Points, in no order, along strands that fork, close into loops and pass close to each other.
In the rows, zero is written as 128.
Two points are linked if the straight distance between their rows is under 112. Some points are linked to none.
Lir: [ 98 127 149 141 159 119 128 136 145  63 144 135  92 172  93  81 117 144
 131  95 137 146 115 166 136 165]
Ker: [ 95 138 107 153 151 114 107  94 137 101 163 123 125 107  97  99  91 183
 137 130 111 135  87 128 110 133]
Biv: [ 91 113 118  85 174 135 139  97 111 163 169 123 143  85 133 121  95  91
 113  79 146 202 138  94 114 152]
dekip: [120  94 166  93 165 138 123 122  80 155 166 114 138  79 104 162 105  85
 127 105 152 191 139  95 134 151]
Feni: [138 136 106 152  92 139 192  52 132 151 137  96 143 128 146 171 162 117
 117 138 122  46  69 124 128 106]
rotib: [117 125 121 119 125  90 169  99 107 165 160 154 124 145 185 114  96  77
 123 147 100 122 110 119 138  70]
zozon: [142 134  84 111 202 106 114 139 185 154 113 121 105 159 180 101 135 115
 152 120  92 146  73 136 113 170]
vab: [130 134 117 156 138 100 156  42 144 130 115 102  93 165 175 152 125  91
 166 131 119  95  97 160 162 100]
nisib: [130 134 177 141 127 137 160  91  86 176 132 118 153 105  83 186 189  98
  97 120 127  73 120  94 100 133]
nifa: [128 117 103 127 172 101 137 106 180 140 116 115  99 177 179 112 101 136
 165 112 132 158  64 134 126 137]
tapu: [137 134 130 108 171 137 121 158 121 131 168 152 201 110 143  89 117 143
 110 152  90 189 125  89 116 112]
turan: [ 85 110 112 140 108 105 117 140 169 130 110 134  77 132 133  89  68 152
 127 138 101 157  99 102 104 110]
musal: [142 114 125 147 130 113 150  90 103 144 194 145 166  92 172 126 115 144
 159 152 127 174  62 109 132  63]
lus: [114 105 159 137 141  92 114 147 161 123  92 113  69 128  76 112 110 170
 187 107 154 212  45 123 143 186]
Gedu: [150 140 101 106 165  94  93 148 124 184 125 149 104 121 170 151 182 102
 201 142 122  94  80 138 127 108]
feva: [165 105 148 170 141  89 121 128 142 162  98 106  80 143 170 182 183 141
 190 132 151 120  99 135 119 100]
Dele: [170  96  99 144 149 108 139 144 135 137 140 125 122 157 197 147 128 176
 127 128 161  90 113 156  97 103]
Luzi: [137 111 101 146  64  73 166 108 156  90 126 126  74 167 117 134  67  91
 153 147 134  93 117 128 152  72]
nale: [134  97 154 146 157 112 112 184 160 159 100 116  81 134 123 133 135 141
 131 123 132 179 100 106  90 183]
Gopet: [127 118  63 125  80  77 127 140 142 125 125 177  95 131 155 163 106 129
 135 142 132  60 143 112 133  57]
fedez: [114 138 116  86 190 109 131  95  87 142 200 154 190  86  87 135 131 113
 149 111 110 173 101  84 130 107]
merir: [108 142 112 111 136 169  93 169 149  82 119 158  95 149 126  83 137 104
 153  94 120 158 137 123 111 126]
basi: [164 114  86 126 175 151  94 149 146 140 128 114 115 107 108 130 122 127
 198 126 128 188  56  98 102 180]
komo: [169  99 156 191 130  92 183 116 111 156 125 102 108 151 184 162 146 144
 105 158 126  92 150 162 107 106]
kedi: [140 136 111 103 122 131 149 136 120 149 148 167 148 173 165 155 178  84
 124 102 169  82 102 126 115  94]
ses: [102 145 136 162 125 100 164  24 146 127 105  71 115 145 144 136  85 133
 171 143 128 109  84 152 162 127]
rolof: [144 119 101  83 168 173  95 159 105 132 168 110 143  68 120 124 122  78
 163 131 115 216 118  87 123 147]
non: [111 132 163 145  89 154 135 115  93 154 135 127 161 103  80 160 160 137
  99 120 175  90 106 106 101 156]
metop: [143 157 103  82 190 119 128 115  98 177 161 161 169 119 145 147 170  79
 166 118 123  88  71 130 131 126]
Vameg: [127 151 126  57 178  92 105 147 115 147 116 196 165 161 126 122 153 116
 145 123 101  93 159 155 174  73]
Pigik: [131 138 149  84 134 191  77 122 122 112 101 166 169 153  58 130 147 124
 125  83 152 162 190 117 130 105]
Rogat: [137 123  84 149  65  86 160 127 149 102 127 161  85 126 139 191 141 119
 114 151 131  65 180 111 155  77]
Midu: [116 113 144 135 147 108 161 127 125  65 167 117 118 179 118  87  85 121
 107 112 136 126 143 168 136 112]
bot: [178 111 122  63 211 102  76 187 103 166 130 161 168  88 121 156 138 152
 160 144  92 152 137 106 134 118]
basar: [116 135 124 132 126 161 157 119 125 115 180 144 165 149 128 101 113 118
 108 108 176 165  90 113 102 132]
rako: [120 122 160 146 167 127 129 138 113 121 134 115 151 128  98  96 108 174
 102 119 142 159 130 156 124 213]
Nem: [128 145  84  50 178 156  71 149 136 142  93 149 125 130 141 130 149  89
 147  94 112 118 181 129 133 142]
gek: [149 128 103  91 199 128 121 141 106 127 181 159 219  99 117 119 133 135
 142 111 122 194 116 101 133 126]
demu: [168 119 132 122 185 177 101 190 131 125 117 125 120 129 116 132 148 114
 147 105 129 184 136 114  88 196]
Kun: [147 145 145 105 194 111  90 128 110 145 148 141 183 112 111 131 151 120
 121 147  60 127 139 102 125 108]
sene: [125 100 159 122 156 121  97 145 114 108 177 115 109  98 116 127 139  83
 167 115 124 213 112 113 153 121]
tibiz: [109 124 171 170 130  93 144 109 149 133 120  80  92 173 139 113 129 115
 129 146 125 139 109 152 134 170]
lak: [120 117 137 119 130 164 114 121 127 129 123 105 114 125 158 158 165  55
 112  91 157 114 162 136 138 143]
Zemu: [131 129 179 111 132 171 113 154  83 150 121  99 140 108  76 132 138  98
 108 122 162 160 154 124 114 217]
tepa: [111 144 123 127 112 128 109 152 150  82 124 137 136 144 114  96 124 111
  97 154  64 121 180 108 136  92]
dubor: [155 125 119 115 178  95  99 169 131 160 115 143 136 131 146 146 165 162
 121 133  96 102 150 116  97 105]
sozav: [109 131 168 173  69 129 145  91  93 111 141 122 130  95 110 157 141 129
 113 150 129  78 133 151 158 107]
menuv: [149 112  99  62 199 116  65 179 125 153 106 119  79 111 144 152 154  89
 159 109  98 121 155 127 127 137]
ket: [134 141  84  68 145 152  92 159 156 128  80 182 137 167 138 113 133 132
 123 101 117 124 200 126 132 101]
ful: [184  87 133 144 167  98 107 136 108 183 124  92  79 114 139 212 162 119
 198 141 147 136  89 118 104 132]
dedi: [113 151 125 146  83 174 147 138 118 111 101 143 144 129  99  86  79 179
  97 132 140 118 175 143  96 182]
nirav: [145 124 109 129  81 118 165  98 159 102 142  67 120 167 157  79  55 105
 156 170 118 148  98 135 126  82]
nus: [146 137 124  81 121 174  75 140 120 123 100 119 147 104  95 189 193  91
 140 101 145 104 188 115 145 103]
popav: [132 116 158 167  80  72 141 124 138  93  85  76  72 143 123 102 105 174
 139 176 113 102 120 197 182 138]
Goba: [107 157 150 152 101 174 133 152 105 132 106 154 125 130  89  68 101 149
 129 114 143 173 139 128  91 212]
Resuk: [124 104 136 135 125 107 114 168 197 143  75 116  53 157 150 122 136 154
 138 115 129 160  77 119 108 131]
nudu: [138 156 102 111 175 203 119 112 127 110 121 146 174 115 119  99  96 179
 121  93 105 165 165 130  92 164]
deba: [169 110 110 114 181  77  77 148 139 168 117 125  80 110 132 172 163 133
 198 142 107 129  57 109 115 119]
nepi: [119 132 158  95 117 151 113 134 117 105 132 163 170 160 103 121 133 123
  98 107 146 144 173 117 142  70]
kam: [109 114 152 158 113 110 119  97 108 130 151 158 103 127 130 156 133 112
 154 114 152 119 100 126 130  88]
nimu: [140  94 164 140 142  95  93 183 157 105 123 149  74 118 117 133 152 166
 164 122 119 175  54 115 133  91]
vesu: [164  89 151 161 115  81 161 116 151  89 106  77  67 170 155 127  94 172
 145 152 135  97 110 202 146 108]
sotav: [124 121 155 151 133 129 124 135 122 147 158 126 172 109 144 118 106 141
  88 169  89 149 127  93  98 110]
degen: [114 111 153 172 106  79 138  98 128 133 126 148  90 153 138 137  98 148
 170 148 129 130  83 115 128  63]
Lote: [118 122 157 180 125  93 150 102 128 137 166 113 139 124 125 109  80 164
 122 181  94 161  89 112 108 103]
Ruv: [110 146 140 145  42 180 144 134 121 132 122 112 152 106 111 143 174 113
  90 129 167  87 127 112 111 140]
Kupos: [121 117 104 142  68 124 142 136 138 131 117 144 128 135 146 182 144 126
  89 120 161  81 190 117 131 100]
Rosok: [154 127 164 125 127 118 122 141  88 161 123 179 169 128 119 177 169 147
 109 136 125 101 174 104 113  44]
dul: [157  88 133 100 185 125  90 152 113 157 141 108  96  98 176 162 144  80
 156 117 119 160 129 128 140 137]
Defa: [110 100 163 139 151  87 120 145 169  85 127 133  66 129  90 105 117 180
 154 105 131 188  64 142 149 129]
Gok: [124 107  83  81 150 100 130 162 129 158 140 177 134 142 188 100  66 154
 118 127 125 123 135 125 115  90]
tulim: [119 116 127 141  89 166 109 205 163  97  70 141  68 127 134 104 127 160
 110 117 108 142 183 140 103 145]
vemu: [154 114 165 167 170  81 176 113 101 153 136 150 117 157 162 149 143 117
  96 155  83 101 144 136 109  91]
fikib: [ 88 153 142 145  86 121 109 128 110 150  89 131  91 120  91  70 103 145
 148 118 172 162 109 142 130 215]
kelot: [117 110 176 157 119 128 116 141 139 144 126  89 120 107 113 105 115 120
 171 143 142 228  85 114 136 186]
Bivo: [150 105 159 145 116 131 153 132  87 132 152 165 161 133 140 167 133 165
  95 136 162  96 139 118  99  73]
sapo: [163 140 149 106 151 213 119 165 105 142 108 112 142 137  96 139 158  92
 129  96 168 164 164 121  87 204]
zet: [170 103 126 143 152 105 152 139 105 149 162 168 137 143 211 141 125 146
 140 144 142 133  94 140 123  77]
zolu: [141 125 103 156  55 145 193 103 151 121 125  76 114 109 184 179 155 101
  86 142 153  72 165 159 161 135]
Seka: [116  95 149 148 108 147 109 183 150 109 102 129  85 112 144  89  89 188
 109 125 133 172 138 144 111 148]
nonub: [179 141  92  81 145 133 134 119 143 106 108 148 190 190 106 132 126 151
  83 140 106  80 199 150 141  81]
sok: [130  99 135 144 110 149 151 166 160  81 122 103  83 134 156  58  61 182
 122 134 135 187 110 168 119 145]
zez: [163 113 120  85 175 146  65 153  88 147 146 158 168  71 119 168 145 155
 162 122 135 136 130  98 121  97]
kasu: [137 157  92  85 163 169 110 117 127 121 126 163 194 146 103 105 113 162
 107 119 110 125 157 114 107 108]
vek: [179 106 149 123 147 157 134 115  82 189 160 100 159  79 139 198 164  98
 144 137 148 130  68  91 102 139]
dugu: [117 120 164 108 153 137  89 122  89 107 173 122 123  78 150 126 152  77
 150 121 103 172 143 124 165  75]
sig: [118 148 145 161 123  93 116 135 136 133 114 113 127 125  91 164 181 104
  99 149  82  83 183 104 122 121]
Ropa: [106 125 120  96  87 186 114 112 126 117  98 129 142  89  97 182 171  99
 108  76 169  86 178 117 154 136]
Lutob: [115 127 129 176 138 110 126  79 147 131 112  67 112 112 138 114  88 182
 127 166  98 109 108 160 130 172]
Tisi: [129 126 167 141 114 184  96 141  91 121 131 108 174  62 106 117 131 174
 116 134 152 151 152 144 118 173]
vesin: [175 117 173 167 134 135 120 119  83 142 150 141 123  92 166 167 195  98
 172 153 123 132 103 129 128  63]
dusi: [102 163 172 151  69  92 153  61 104 152  88  58 146 129 130  91  95 149
 144 188 140 142  96 153 176 167]
Zizug: [142 148  96 134 149  97 135  93 127 154 129 144  99 159 183 154 167  84
 185 123 119  74  84 153 150  95]
kadez: [110 180  89  68 120 144  98 150 118 152 135 168 169 107 144 126 177  78
 153 132 117  69 113 123 140  92]
nuked: [126 148 128 138 104 115 125 141 153 118  94 126 148 138  81 160 153 143
  70 152 103  88 224 109 129 137]
nidol: [116 161  84 132 107 171  99 125 139  86 105 157 149 117  73 134 130 158
 117 116 116  88 166 113 108 135]
Demet: [117 150 101 103 121 129 101 144 132 137 150 151 128 139 174 103 160  72
 154 134 119 116 106 130 143  88]
Lamug: [111 149 109 141 145  93  91 137 159 124 123 129 112 135 120 110 136 117
 116 159  47 106 126 104 117 111]
Sema: [115 166  64 158 112 137 136  81 178 100 112 103 119 174 122 112 120 119
 156 138 128  85  77 135 108 153]
duzo: [ 85 135 147 147  88 135 127 110 123 156  99  92 113  99 121 126 123  98
  94 122 142 109 154 146 140 206]
fiz: [114 133  87 123 123 142 110 170 169 135 104 166  78 123 142  74  88 168
 142 122  87 177  85  90  81 123]
nuto: [ 88 133 121 158  90 127 111 129 179 116  73  97  62 114 109  82  85 166
 137 151  82 155 104 122 118 152]
Vofo: [132  96 183 165 165  71 167 118 101 133 156 160 117 158 141 132 100 135
 105 126 117 142 127 129 128  98]
Nudi: [172 137 122 119 152 130 150 147 137 114 131 122 185 182 137 121 147 147
  68 145 112  91 173 140 104 104]
nop: [132 108 108 128 124  95 117 150 157 116 127 128  78 163 185 121 123 122
 137 138 105 107 120 146 137  83]
lod: [129 132  90 133  74  89 179  82 138 127 149 131 113 151 155 118  82  61
 134 160 103 100 111 118 148  62]
Guz: [ 71 147 101 136  49 113 144 100 115  93 123 153 111 112  67 107  68 150
 106 120 162  95 153 135 155 156]
Kevaf: [157  99 112  98 117  96 137 184 133 118 131 164 126 168 159 112  83 141
  98 143 132  99 157 127 112  62]
Bokur: [157 108 185 194 127 104 173  95  89 100 156 125 129 138 127 129 113 175
 140 166 143 119  92 178 138 106]
nivuk: [147 107 156 114 116 132 135 161 120  87 135 152 141 178 141 118 104 146
  93 125 149 127 186 139 125  73]
liru: [ 90 130 137 142 112 121 115 136 158 129  76 124  61 130 101  86  85 173
 176 102 155 182  83 131 126 194]
zitaz: [154 147 130 164 111 117 136 123 109 162 134 132 139 114 162 158 199  93
 140 162  98  91 119 121 113  65]
zor: [101 123 148  79 161 163 118 108 112 135 130 108 127 121 106 149 138  45
 108  66 145 136 170 118 142 156]
divub: [ 99 129 175 152 122  97 137  95 143 134 112  81 120 132 119  95 106 150
 184 142 161 210  75 141 166 175]
Pil: [ 92 126 176 152 111 128 118 116 134 145 127  91 103 124 121 106 122  92
 125 134 139 168 120 129 136 181]
kodo: [113 135 117 146  89 144 149 125 143 140 142 128 133 169 145 120 111 107
 106 132 164 124 103 115  98 127]
dotil: [ 93 120 159 122 110 139 136  99  87 101 148 147 142 122 101 139 124 144
 112  82 191 103 134 149 147 130]
sefes: [106  99 193 110 136 133 121 108  64 155 142 142 124  82  86 185 122 108
 126  97 159 137 154 107 144 121]
muton: [117 121 117 122  78 143 181  92 110 118 159 118 168 115 109 126  75 143
  66 133 144  75 125 118 112 108]
bozi: [123 146  92 135 160 129 122 142 198 113  94 107  75 178 146  75 127 117
 132 130  69 134  88 136 107 159]
tutom: [131 137 171 105 128 133 133 125  85 142 158 180 176 130 124 136 147 101
 112 121 130 135 138  97 140  47]
fika: [127  97 159 127 145  95 105 162 141 106 159 150  83 118 133 110 141 120
 185 111 124 216  72 111 157  84]
raf: [121 131 115 139 127 167 111 175 144 145  98 171  86 119 113  99  97 154
 161  98 121 190 109  81  56 178]
nef: [107 145 142 156 129 103 150  53 133 143 158  86 143 121 145 114 104 122
 150 174  85 162  78 110 137  87]
lofi: [105  97 186 146 144 100 129  96  74 125 153 177 104 104 109 154 111 127
 147  98 150 141 143 119 145  89]
vuf: [125 157  55  92 107 154 130 149 171 116  81 158 127 161 132 160 174  99
 105  93 151  97 217 114 141 133]
nisun: [125 102 160 153 160  95 148  96 152 129 137  97 103 162 177 119 108 118
 157 118 147 168  87 149 151 142]
votu: [129 108 192 160 101  96 107 153 136 124  89 105  88 111 112 106 129 199
 164 153 151 169  75 161 160 163]
Zad: [135 100 182 157 156 114 109 162 124 149 123 113 117 130 115 148 150 134
 111 127 136 147 141 120 101 166]
loz: [109 134 109  81 177 153 109 129 122 148 144 161 145 130 117 115 106  98
 133  72 149 171 135  89 105 147]
Gunir: [114 159  89 110 116 137 102 150 144 105 121 137 130 134 154 116 161  65
 120 140  85 106 162 126 150 102]
ren: [142 133 124 140 178 134 112  80 131 114 164 115 130 136 129 145 158 106
 183 105 151 129  53 135 132 137]
nosa: [133 111 147 125 191 139 114 132 106 112 151 142 164 122  81 128 114 152
 128  92 153 182 127 123 121 180]
kat: [129 152  68  90 100 134 156 109 170 100 106 165 143 155 100 186 158  98
  79 107 141  73 205 101 176 123]
duz: [117 154  79 108  72 165 165 108 150  72 125 146 142 145  91 148 129 105
  87 117 149  73 169 122 157 135]
lekal: [119 101 166 132 179  94 145 125 110 139 166 155 149 146 118 135 104 127
 111  94 149 173 121 101 120 141]
kozu: [ 82 148 153 162 113  90 135  49 148 151  82  55 118 113 122 117  83 154
 158 171 109 126 100 146 163 166]
gegan: [108 135 132 155 137 119 152 116 134 106 127 100 113 146 106  57  70 178
 119 133 137 139 111 179 122 211]
fabuf: [117 107 143 159  68  83 135 129 162 106 101 115  70 157 123 127  88 153
 150 155 140 118  99 136 141  83]
Viru: [105 162 155 141  79 191 124 124  97 114 121 104 168  80  90 100 139 138
  86 144 125 121 157 143 135 179]
satos: [150 140 133 129 114 142 160 109 116 105 148 123 189 142 102 130 106 149
  65 156 106  76 157 123 110  99]
mokof: [ 94 129 129  87 149 127 159  84 101 166 165 141 146 116 170 125 117  72
 109  97 114 139 125 111 146  94]
sefu: [124 151 121 135 174  93 108 101 123 153 156 138 149 115 129 120 140 109
 130 165  43 105  95 106 123 104]
todud: [129 140 110  57 178 134 122 126 114 181 126 152 182 116 186 143 147 102
 115 115 111  97 157 140 142 113]
lis: [133 121  99 127 176 124 126 131 121  98 199 150 180  93 123 106 135 141
 171 101 143 206  77 115 131 125]
mib: [175 102 123 146 154 115 144 139 101 159 181 171 179 119 184 146 144 129
 160 133 149 170  57 113 129 102]
nevos: [135 150  69 153 109 129 158  78 154 119 142 103 140 151 126 151 127 129
 111 144 126  42  95 133 112 132]
Nep: [137 153 116  96 126 230 112 142 123 125 113 138 161 130 123 126 163  99
 130  81 162 135 152 111  96 155]
daru: [126 120 206 145 129 108 119 142  82 163 117 110 134 117  86 140 156 127
  94 133 154 125 154 140 129 195]
dez: [124 110  84 149  67  93 136 142 187 120  91 101  58 148 182 147 118 116
 133 157 124 111 149 131 143  98]
Bod: [109 139 162 166  67  91  94 129 124 104  76  94  81 121  99  84 135 174
 152 163 124 119 100 171 171 168]
kube: [127 117 159 141 138 158 110 119  91 114 171 136 183  66 112 136 116 176
 117 127 147 156 127 123 123 121]
binus: [159 157  72 116  99 134 124 163 173 118  74 143 151 160  92 134 142 167
  81 158  90 108 239 104 118 107]
tanuz: [115 148  86 163 120 137 137 100 154  85 117  98 110 132 107  84  77 168
 117 153 100  94 123 170 113 177]
supil: [146 134 130  75 112 173  71 110 134 147  78 146 153 138  51 177 167 115
 123  95 148 131 204 108 154  98]
navo: [144 114 135 158 120  97 112 189 175 149  95  99  62 156 145 150 191 155
 159 114 158 123 110 134  98 119]
Sen: [158 104 178 128 145 149 154 113  81 188 146  81 141  91 108 202 189  91
 112 124 151 107 119 111 104 160]
Telak: [100 153 135 125 111 180 139 120 135 118  77 130 127 144  95 110 121  96
  90  91 127 125 208 143 128 210]
mab: [140 104 127 138 135 127  99 168 148 133 145 137 128 110 172 109 121 149
 142 151 119 185  87 104 115 107]
Bunol: [152 105 136 157  99 125 150 154 123 140 139 123 140 153 168 154 127 169
  97 131 187  92 146 141  85 113]
vepo: [114 163  86 114  60 179 181 110 127  66 103 144 139 134  73 109  91 118
  81 111 157  88 193 151 163 189]
depam: [142 138  89 134 187 126  88 100 155 123 141 112 126 119 132 124 130 143
 195 124 120 152  47 118 117 149]
zusar: [108 126 129 155  71 128 169  90 126 129 148 105 131 141 130 117  75 133
 108 148 167 104 100 146 128 136]
nakit: [137 161  98  64 145  80 105 154 143 170  83 184 167 151 109 151 174 135
 131 147  89  74 204 134 170  72]
Keros: [109 157 148 144  76 151 114 137 120 113 104  96 125 100  72 148 202  76
 106 129 131  94 173 129 149 184]
zaki: [116 141 114 117 132 151 145 125 141  71 135 122 135 170 114  79  86 118
  83 112 116 126 170 149 124 134]
nabag: [151 146  72  79 131 102 126 145 145 112 111 167 152 153 142 150 139 135
 107 139  91  70 200 141 164  76]
kone: [ 79 146 147 156  97  99 120 117 129  79 130 130  91 158  61  76 112 149
 148 123 155 129  93 157 145 156]
mika: [161 108 113  53 207 138  99 162  86 150 159 113 145  82 150 148 132  58
 166 132 104 186 127 120 160 137]
zivog: [117 138 149  93 181 118 133  80  86 153 172 145 187  88 110 125 125 125
 106 120  80 150 142  94 136  86]
nati: [171 160  44  83 115  88 143 189 170 123  88 154 155 173 116 130 147 146
  99 163  94  71 214 120 134  83]
dokuf: [103 132 103 141  47  84 159 119 131  84 111 120  83 144  85  88  63 129
 119 147 157  93 139 177 177 171]
bulo: [112 133 142 127 121 174 109 161 102 137 118 161 115  97  76 107  85 135
 158  94 147 207 143  86  77 198]
Vakil: [143 159  68 151 131 131 144 135 181 104 120 103 111 187 128  86 124 132
 123 161  79  99  96 137  84 144]
Bago: [145 157 139 124 141 113 123 128 113 159 126 134 164 117 126 168 205  83
 107 146  67  80 165 110 122  79]
segaz: [111 143  86 130 123 186 140 115 120  91 122 149 137 111 121  83  51 192
 123 100 119 143 163 142  89 157]
buvi: [ 80 135 111 127  46 146 154  88 106  75 150 136 135  83  82 136  98 137
 100 120 155  82 145 130 173 101]
relu: [163 105 122 156 124 103 155 113 133  81 148 102 100 167 165 125 107 126
 133 147 119  86 114 182 144  85]
mita: [148 105 147 128 161 140  98 128  97 151 154 122 148  76 129 175 138 139
 135 128 141 136 110 105 106 128]
gep: [126 133  87 180  51  85 156 139 179 134  91  90  66 145 154 178 160 126
 127 150 164  95 170 132 146 133]
nul: [126 129 139  59 162 137 140 126  95 209 146 145 158 102 177 145 155  50
 119 109 115 124 119 109 147 119]
lutod: [109 139 128 140 105 146 148 127 149  95 117 106 121 166 132 119 130  84
  78 119 130 107 182 150 139 166]
Piv: [146 113  99 145  99 148 150 135 155  95 136  89 111 148 158  68  52 152
 127 155 129 147 108 146 102 119]
mifi: [115 179 126 159  68 173 126 145 128 112  88 121 148 117  67 118 168 129
  98 148 120  97 184 127 115 195]
Luted: [113 115 135 131 104 130 179  79  91 119 200 122 152 103 158 109  85 134
 119 133 147 158 105 126 125  68]
fevo: [163 135  92 103 170 178 104 187 132 144 132 145 138 105 128 109 128 105
 173 118 105 202 104  90  84 174]
Runaf: [137 163 111  77 149 175 128 120 113 134 152 160 213 137 129 119 157 124
 102 111 127 102 117 113 120  95]
gulu: [117 141  97 130 132 153 121 114 136  96 178 138 145 124 149  94 117 134
 161 114 161 176  76 128 119 112]
dum: [186  97  96  87 209 113  85 203 118 151 137 127 135  68 114 152 137 143
 166 155  72 169  82  93 120 149]
bamo: [139 123 187 180 144 115 163  89  77 107 159 131 141 116 120 147 141 135
 111 144 112  96 131 159 136 104]
viduk: [118 126 144 150 156 133 122  96 123 108 152 117 129 141 107 136 135 133
 152  96 176 117  83 153 128 178]
goz: [176  92 132  91 218 105  86 192 136 133 118 156 143 122 138 147 147 184
 123 110  98 152 141 117 117 124]
zomu: [117 130 119 176  45 126 121 150 150 126 104 106 102 122 136 153 152 139
 118 152 158  96 161 136 126 132]
lupu: [148 115 127 158 126 116 140 140 137 127 130  89 121 133 176 152 161 132
  90 148 107  87 181 157 121 118]
gugaf: [ 76 130 157 101 135 151 123 104 112 136 104  98 116 108  86 126 111  77
  91  88 132 135 193 136 148 205]
Sitat: [134 110 160 131 142 153 137 114 110 130 159 117 137 126 181 140 152  88
 118 102 157 136 121 142 142 121]
Bulep: [135 121 105 151 116 144 163  88 139 149 128  74 135 114 187 170 152 116
  84 125 127  72 146 153 124 145]
tekar: [139 131 107  99 154 119  97 216 172 151  95 137  91 122 169  94 159 138
 116 145  65 140 115 118 101 118]
vik: [115 130 198 152  91  66 140 117 133 127  78  90 114 144 119  89  92 190
 174 173 152 179  69 144 176 149]
sosod: [110 164 166 161  81 145 135  76 116 141 125  62 158 106 111  83 132 134
 141 168 141 155  79 150 150 191]
rem: [ 94 113 136  89  86 187 147  98 108 114 122 145 159 109 101 156 139 142
  91  66 191  81 153 125 154 126]
goru: [ 91 133 114 111 127 169 108 132 121 143 114 164 116 123  97 118  87 125
 126  77 158 156 157  97  91 166]
Rore: [134 151  97  85 158  79 109 203 152 181 101 149 125 130 165 114 161 133
 124 153  67  91 157 130 118 105]
Kupo: [134 141 105 113 135 151  93 202 175 100  81 138  80 142 141  99 166 127
 122 112  86 137 157 124 103 128]
mozo: [147  83 168 168 136  78 157 115 123  94 136 106  88 138 142 109  81 198
 141 152 130 145  93 177 156 107]
tifan: [112 126  97 121  75 127 152 130 139  54 112 124 102 138  99 105  67 129
  95 123 145  91 205 179 172 173]
Gab: [124 149  98 131  78 222 141 129 137 131 116 116 157 113 148 131 165 114
  97 104 160 103 144 114  97 155]
desun: [115 130  85  79 179 126 113 136 126 159 145 153 150 115 194 104 102 123
 128 110 118 133 128 131 130 122]
Kopa: [120 147 116  79 107 172 160 121 122 135 144 150 179 155 135 139 184  82
  94  93 142  77 117  99 133  91]
Zas: [ 90 139 145 157  55 133 135  84  79  96 148 114 136  76  98 112 115 155
 124 147 152  97 111 165 177 129]
tedi: [130 124 150 171  50 141 201  66 102 134 129 102 142 105 122 162 158 136
 105 156 142  51  90 148 150 117]

A fork is a point with three links, a tip a point with one. Leave the first point through the second and follow the links. Name the first fork or tip that comes.
tedi; Feni -> Pil
vab; Zizug -> sapo
vuf; kat -> sozav
Luzi; fabuf -> bulo
zolu; Bulep -> kozu
gek; lis -> nabag
dekip; sefes -> nepi
kadez; Demet -> gek

How many points has the smallest loop of links through each point below? Write none if it is on no loop.
gulu -> none
Vakil -> 22
Nem -> none
musal -> none
dez -> none

Name the points in between on the shortest way along the links from the first point to the second, in order.
supil; liru -> Pigik, nepi, nivuk, Kevaf, Gok, desun, todud, nul, mokof, rotib, lod, Luzi, fabuf, degen, kam, lofi, sefes, dekip, Biv, loz, goru, bulo, Goba, fikib
Gunir; basar -> tepa, Lamug, sefu, Kun, zivog, fedez, gek, lis, gulu
Resuk; ren -> nale, Zad, daru, Zemu, sapo, demu, fevo, basi, depam
vesin; gulu -> zitaz, Bago, sig, nuked, binus, nati, nabag, nonub, Nudi, satos, muton, zusar, kodo, basar
